The views of a scene show one set of named points, each view turned or mirrored, and shifted as a whole, with a little noise and some points left out.

Scene 1
View 1
Z_490: -14   8  28 -10  -5  -3  12  28  -4   4  17  -4   2  -6  -6   0  -9 -33 -38   9   8
Z_982: -21 -15 -16 -15 -26  -1  14  -2  -4   3   0 -33   0 -33  -9 -25 -24 -17  -2  -8  37
Z_113:   1   7  -6 -23   2 -56   9 -26 -11  -3  30 -42   0 -10  -4 -33 -22 -19 -42 -14  13
Z_947: -22 -26   4 -39 -49   2  -7  14 -16  -8  30  -4  -7 -33 -18 -16 -12 -34  17  32   5
Z_511: -17   6 -24 -25   5 -48   9  -6  -9 -13  26 -42 -13 -26 -14 -15  -8 -15 -12   8  24
Z_541: -15 -21 -14 -21 -17   0  -3 -10  -3  -2  -9 -32   0 -26   3 -22 -24 -14   1  -3  38
Z_227: -36   3  -8 -21 -12  14  11  39 -33  -9  26  -3   5 -34 -18 -22 -50 -39 -24  -7  37
Z_757: -20 -21 -15  -2 -32  -5  26 -12  32  16 -26 -52 -13 -28  -4  -4  20   3  24   8  34
Z_52: -13   2  -8  -2  -1 -17  30  13  -5   1  18 -31  10 -28 -17 -17 -16 -28 -41 -12  18
Z_15:  -7 -14  16 -19 -24  -3  -1  -9   7   8  -7 -23  -4  -8   8 -12 -10 -17  -9   5  20
Z_165:  -4  -9   2 -26 -13 -27  -7 -27   1   3   0 -35  -8  -7  10 -22 -15 -10 -12  -1  25
Z_243:  -3 -21 -34  -9  -6 -40  14 -35  19  -1  -9 -66  -5 -29  -4 -16  13   1   2   2  25
Z_518: -14  -1   4 -13   1 -13   2  -3  11   4 -13 -32 -12  -6   8  -2  -4  -8 -10   6  34
Z_291: -16   0  27 -18 -19   0   6  19  -3   5  13  -4  -6  -7  -5  -4 -10 -29 -21  13  12
Z_54:   3 -18  42 -17 -21   8 -13   4   6   8   0   0   6   1  10  -1  -5 -31 -26  15  -2
Z_978:   0 -42 -11 -17 -30  -3  -2 -11   8  -6   2 -29   8 -37  -7 -11   8 -24   8  19   1
Z_747: -22   6  -1 -12 -14 -12  20  -1   4  12  -5 -34 -10 -12  -1 -18 -19 -10 -14 -11  41
Z_309:   7 -14  23  -6 -37 -21  24 -25  20  25   0 -36   2  -5   1 -21   5 -15 -25  -9  -1
Z_241:   5  -4  12 -17   7 -40  -5 -19  17  -1   2 -35  -8   2   7   3  16 -11 -20  20   4
Z_525:   6 -26  31 -39 -34  -2 -25  -1 -26  -7  36   9  15 -13  -1 -28 -34 -47 -31   9 -15
Z_120:  -5   6  11 -11   4 -18  10   5 -13   0  18 -19  11  -9  -2 -20 -31 -30 -53 -16  17
Z_223:  -2 -24   8 -26 -45 -11   8  -7 -18   2  33 -14  13 -29 -13 -38 -26 -38 -23  -5  -5
Z_597: -18 -17   3 -26 -27   1  -1  20 -14  -8  24  -7   2 -31 -15 -12 -14 -35  -6  18   9
Z_442:  -5 -12  42 -15 -18  15 -10   6  10  11 -13  -2   1   5  16   1  -9 -25 -21  11  14
Z_99: -18   1  17  -6 -23  -1  25  10   7  16   1 -21  -4 -10  -5 -11 -10 -19 -21  -4  24
View 2
Z_442:   5  14   0 -16  22  -4   3   5   1  24 -15  12 -11 -20  21 -19 -50   0 -14  13  12
Z_120:  10 -10   8  -6  14 -40 -12 -16  18  15 -45   2 -21   8  27 -60 -68  30 -11  11 -10
Z_541:   3   4  -8  -5  21 -17  10 -17   0  -6 -32  -7  -5  25  -9 -37 -49  12  33  -1   6
Z_99:  22   5  -4 -11  44 -26   8   5  16  17 -35   1 -12  -2   2 -41 -60  13   4  25  -4
Z_978:   3   6 -18 -16  38  -9 -27  14 -11 -14 -15  -2 -21  17 -24 -28 -49   0  23 -17  -5
Z_227:  -1 -12  28  23  52 -38   0 -29 -10  15 -70   6  -6  24  17 -22 -69  43  15  11 -12
Z_241:  27   6  -7 -30  11 -11 -25  12  16  -2 -12  23  -2   1   2 -79 -46 -11  -2  -7  -2
Z_597:   6   2  12  -1  57 -21 -29  -1 -14   6 -38   9  -8  20   6 -19 -57  15   9  -4 -11
Z_947:   7  14  11  -8  72 -15 -38  -1 -22   1 -27   5   4  36   2  -1 -51   4  17  -9  -9
Z_525:  -8  10  12 -16  29 -27 -53 -17  -9  13 -18  -8 -18  26  49  -4 -58  17 -23  -9  -9
Z_15:  12  12  -8 -19  24 -13   1  -1   7   6 -18   0  -6   5   4 -35 -49   2   8   7   5
Z_113:  26  -4  -3 -22   8 -48 -30 -19  30  -5 -34  -7  -8  37  19 -90 -59  18   3   1 -16
Z_223:   4   8  -5 -15  45 -42 -40  -9   5   3 -26 -24 -25  36  19 -20 -63  23   0   1 -17
Z_518:  20   4  -4 -13  17 -10  13  -2  11   5 -29  17   2  -1  -6 -62 -47   1  16   7   7
Z_52:  16 -16   1   1  36 -41 -12  -1  17   5 -53   3 -27   8  -1 -65 -71  33   5  10 -20
Z_291:  17   7  11 -10  48 -18 -13   4   1  20 -33  17  -4  -2  18 -29 -58  10  -8  14  -4
Z_511:  29  -7   6  -9  33 -33 -24 -11  10 -11 -45  15   9  37  -6 -86 -54  11  25  -7 -15
Z_165:  18  11 -10 -24   9 -22  -5 -13  15  -3 -19  -5   0  25   7 -59 -46   0  14   1   3
Z_243:  24   1 -30 -22  15 -20  -5   7  18 -26 -21  -4 -10  25 -40 -87 -46  -2  43 -11  -5
Z_982:   9   1  -8  -2  39 -29   9 -12   5  -4 -41 -13  -9  27 -14 -36 -56  20  33   7  -3
Z_309:  25  16 -30 -36  28 -31 -13  18  30   8  -8 -19 -27   4   0 -50 -56   1  -4  18  -5
Z_747:  23   4  -5  -9  30 -29  20  -9  19   9 -39  -3  -1  12  -4 -55 -56  15  20  22   1
Z_490:  15  -3  15  -6  42 -23 -16   7   6  25 -40  24 -13 -13  22 -41 -64  18 -19  15 -10
Z_54:   4  14   0 -20  26  -6 -18   8   0  21 -12  11 -17 -14  26 -17 -53   1 -21   5   5
View 3
Z_113:   1   4  -6 -24  43  18   6   1   8  31  -6   7 -24 -17  -5  68  -5  -3  -8 -20 -15
Z_597: -19  -6   1 -41  10  32 -32  10  50  38 -24  15  15   6  -4  42   8  36  20   4  13
Z_518:   2   9  -2  -3   4  23 -16 -19   9  36  -6  25  -2   1 -35  24 -10  18  15  -4  10
Z_757:  13   8   2  18  14  17 -43  -6  11  27  -9   4  15 -12 -56   6  16   5  25  -7  55
Z_442: -25   0 -11   0 -26  36 -18 -13  31  20 -26  23   5  18 -23  14 -10  46   3  -5  -9
Z_490: -27  -5 -18 -28 -13  30 -18  -4  41  45 -20  26   3  15 -31  55 -10  32  -6   6 -12
Z_747:  -9   4 -16  -8  17  12 -21 -21   0  39 -22  25   6  -8 -30  42   2  13  16 -11  15
Z_511:  14  11   8 -39  43  19 -17   2  18  51   5  14 -14 -15 -18  57  -4   1  16  -1   8
Z_227: -34 -12 -16 -56  17  13 -15 -15  32  56 -34  47  29  10   6  74   5  34  33   4  16
Z_52: -13 -10 -18 -23  19  14  -2  -1  30  45 -12  23   9  -1 -27  80   4   5  -2  -3  17
Z_982:  -9  -4  -7 -16  26  14 -21  -8  15  32 -24  20  21  -6  -9  43  14  16  28 -12  35
Z_54: -26  -3  -9  -7 -23  41 -16   0  45  17 -24  14   1  18 -17  19  -7  47  -5  -4 -15
Z_223: -27 -13 -11 -29  26  28 -20  21  44  16 -36  -2   9  -5  14  56  18  26   0 -19   3
Z_947: -18   0  10 -49  18  37 -55  21  54  34 -30   5  18   2   5  23  16  44  31   2  14
Z_120: -21  -8 -20 -22  11  19  10 -10  21  35 -18  27  -2   3  -9  73  -9  17  -6 -10 -12
Z_165:   3  10   1  -6  24  23 -10  -9   6  19 -13  10 -10 -10  -9  24  -4  16  11 -18  -1
Z_525: -36 -11  -3 -40   7  42 -10  19  56  11 -35   7   1  11  34  44   2  50   0 -14 -26
Z_291: -24  -1 -11 -26  -7  31 -32  -3  37  40 -25  20   4   9 -25  39  -3  37   4   2  -8
View 4
Z_52: -26  30  -5 -28  18 -13  17  -5  -4 -10  25  -4  -7 -14  -6  -6 -32  -2 -12  23  39
Z_113:  -4  20  -4 -15   8 -34  37  -9 -19  -9  31 -27  11  -1  22   2 -26  19 -29  28  23
Z_165:   1  27  -5 -16 -10 -15  22 -16  11 -39   9 -19   6  -9  22 -10 -14  16 -23  10   5
Z_241:  -8  36 -19 -16 -19 -27  12  20   9 -34 -16 -35  -3   0  14   4 -11  30 -18   9  24
Z_757: -26  32  -6  -5   3   1  -1  -2  43 -67  -8  -7 -43 -25   7 -10  14 -12  -5  22   2
Z_947:   4  57   9 -34  28  35  27  21  23 -22   2  -5  -7 -52  17  -1 -38  13 -21 -24 -14
Z_309: -32  39  -5  -6 -12 -22  38   1   9 -29   3  -6 -14   2 -20  -9   1  12 -35   7  -2
Z_291: -13  57  -5 -39 -12   6  15   9  15 -19   8  -9   3 -33 -14  -5 -36  12 -25 -13  24
Z_227:  -3  44  10 -55  27  26  10 -22   3  -5  40  10  14 -50   1 -15 -63 -10  -8  -2  36
Z_243: -14  10  -9   2  20 -22  10  -2  16 -52  -5 -21 -28   0  36  -4   7   4  -1  35   8
Z_15:  -9  41  -4 -25 -14  -1  15 -11  22 -39  -2  -7   0 -15   0 -13 -17  11 -20  -5   5
Z_99: -25  46  -3 -29 -11  -1  15  -8  18 -29  17  -2  -8 -28 -19 -12 -21  -2 -22   7  23
Z_54: -10  58  -7 -37 -24   3  19   6  16 -23 -17  -3  12  -8 -21 -12 -32  26 -25 -31   9
Z_541:  -2  26   2 -24  11   7   9 -29  20 -44   7   1   0 -21  22 -20 -22   0  -7   5   4
Z_442: -10  57  -8 -39 -35   4  10  -6  24 -34 -14  -1  11 -12 -22 -17 -28  19 -22 -27  14
Z_597:  -4  50   3 -38  23  22  19  12  13 -14   6  -2  -2 -38   6  -4 -43  10 -16 -14   9
Z_978: -13  35   1 -16  30  11  17  14  22 -36 -22  -2 -19 -10  16  -7 -15  13  -5  -9 -12
Z_518:  -6  33 -13 -26 -20 -10  -5 -14  22 -47   0 -18  -2 -16  12 -11 -17   6  -7  12  30

Which points are out of place in each view (at most two, in the order of its rows)? Write - if all are in place.
view 1 => -
view 2 => -
view 3 => -
view 4 => Z_52, Z_518
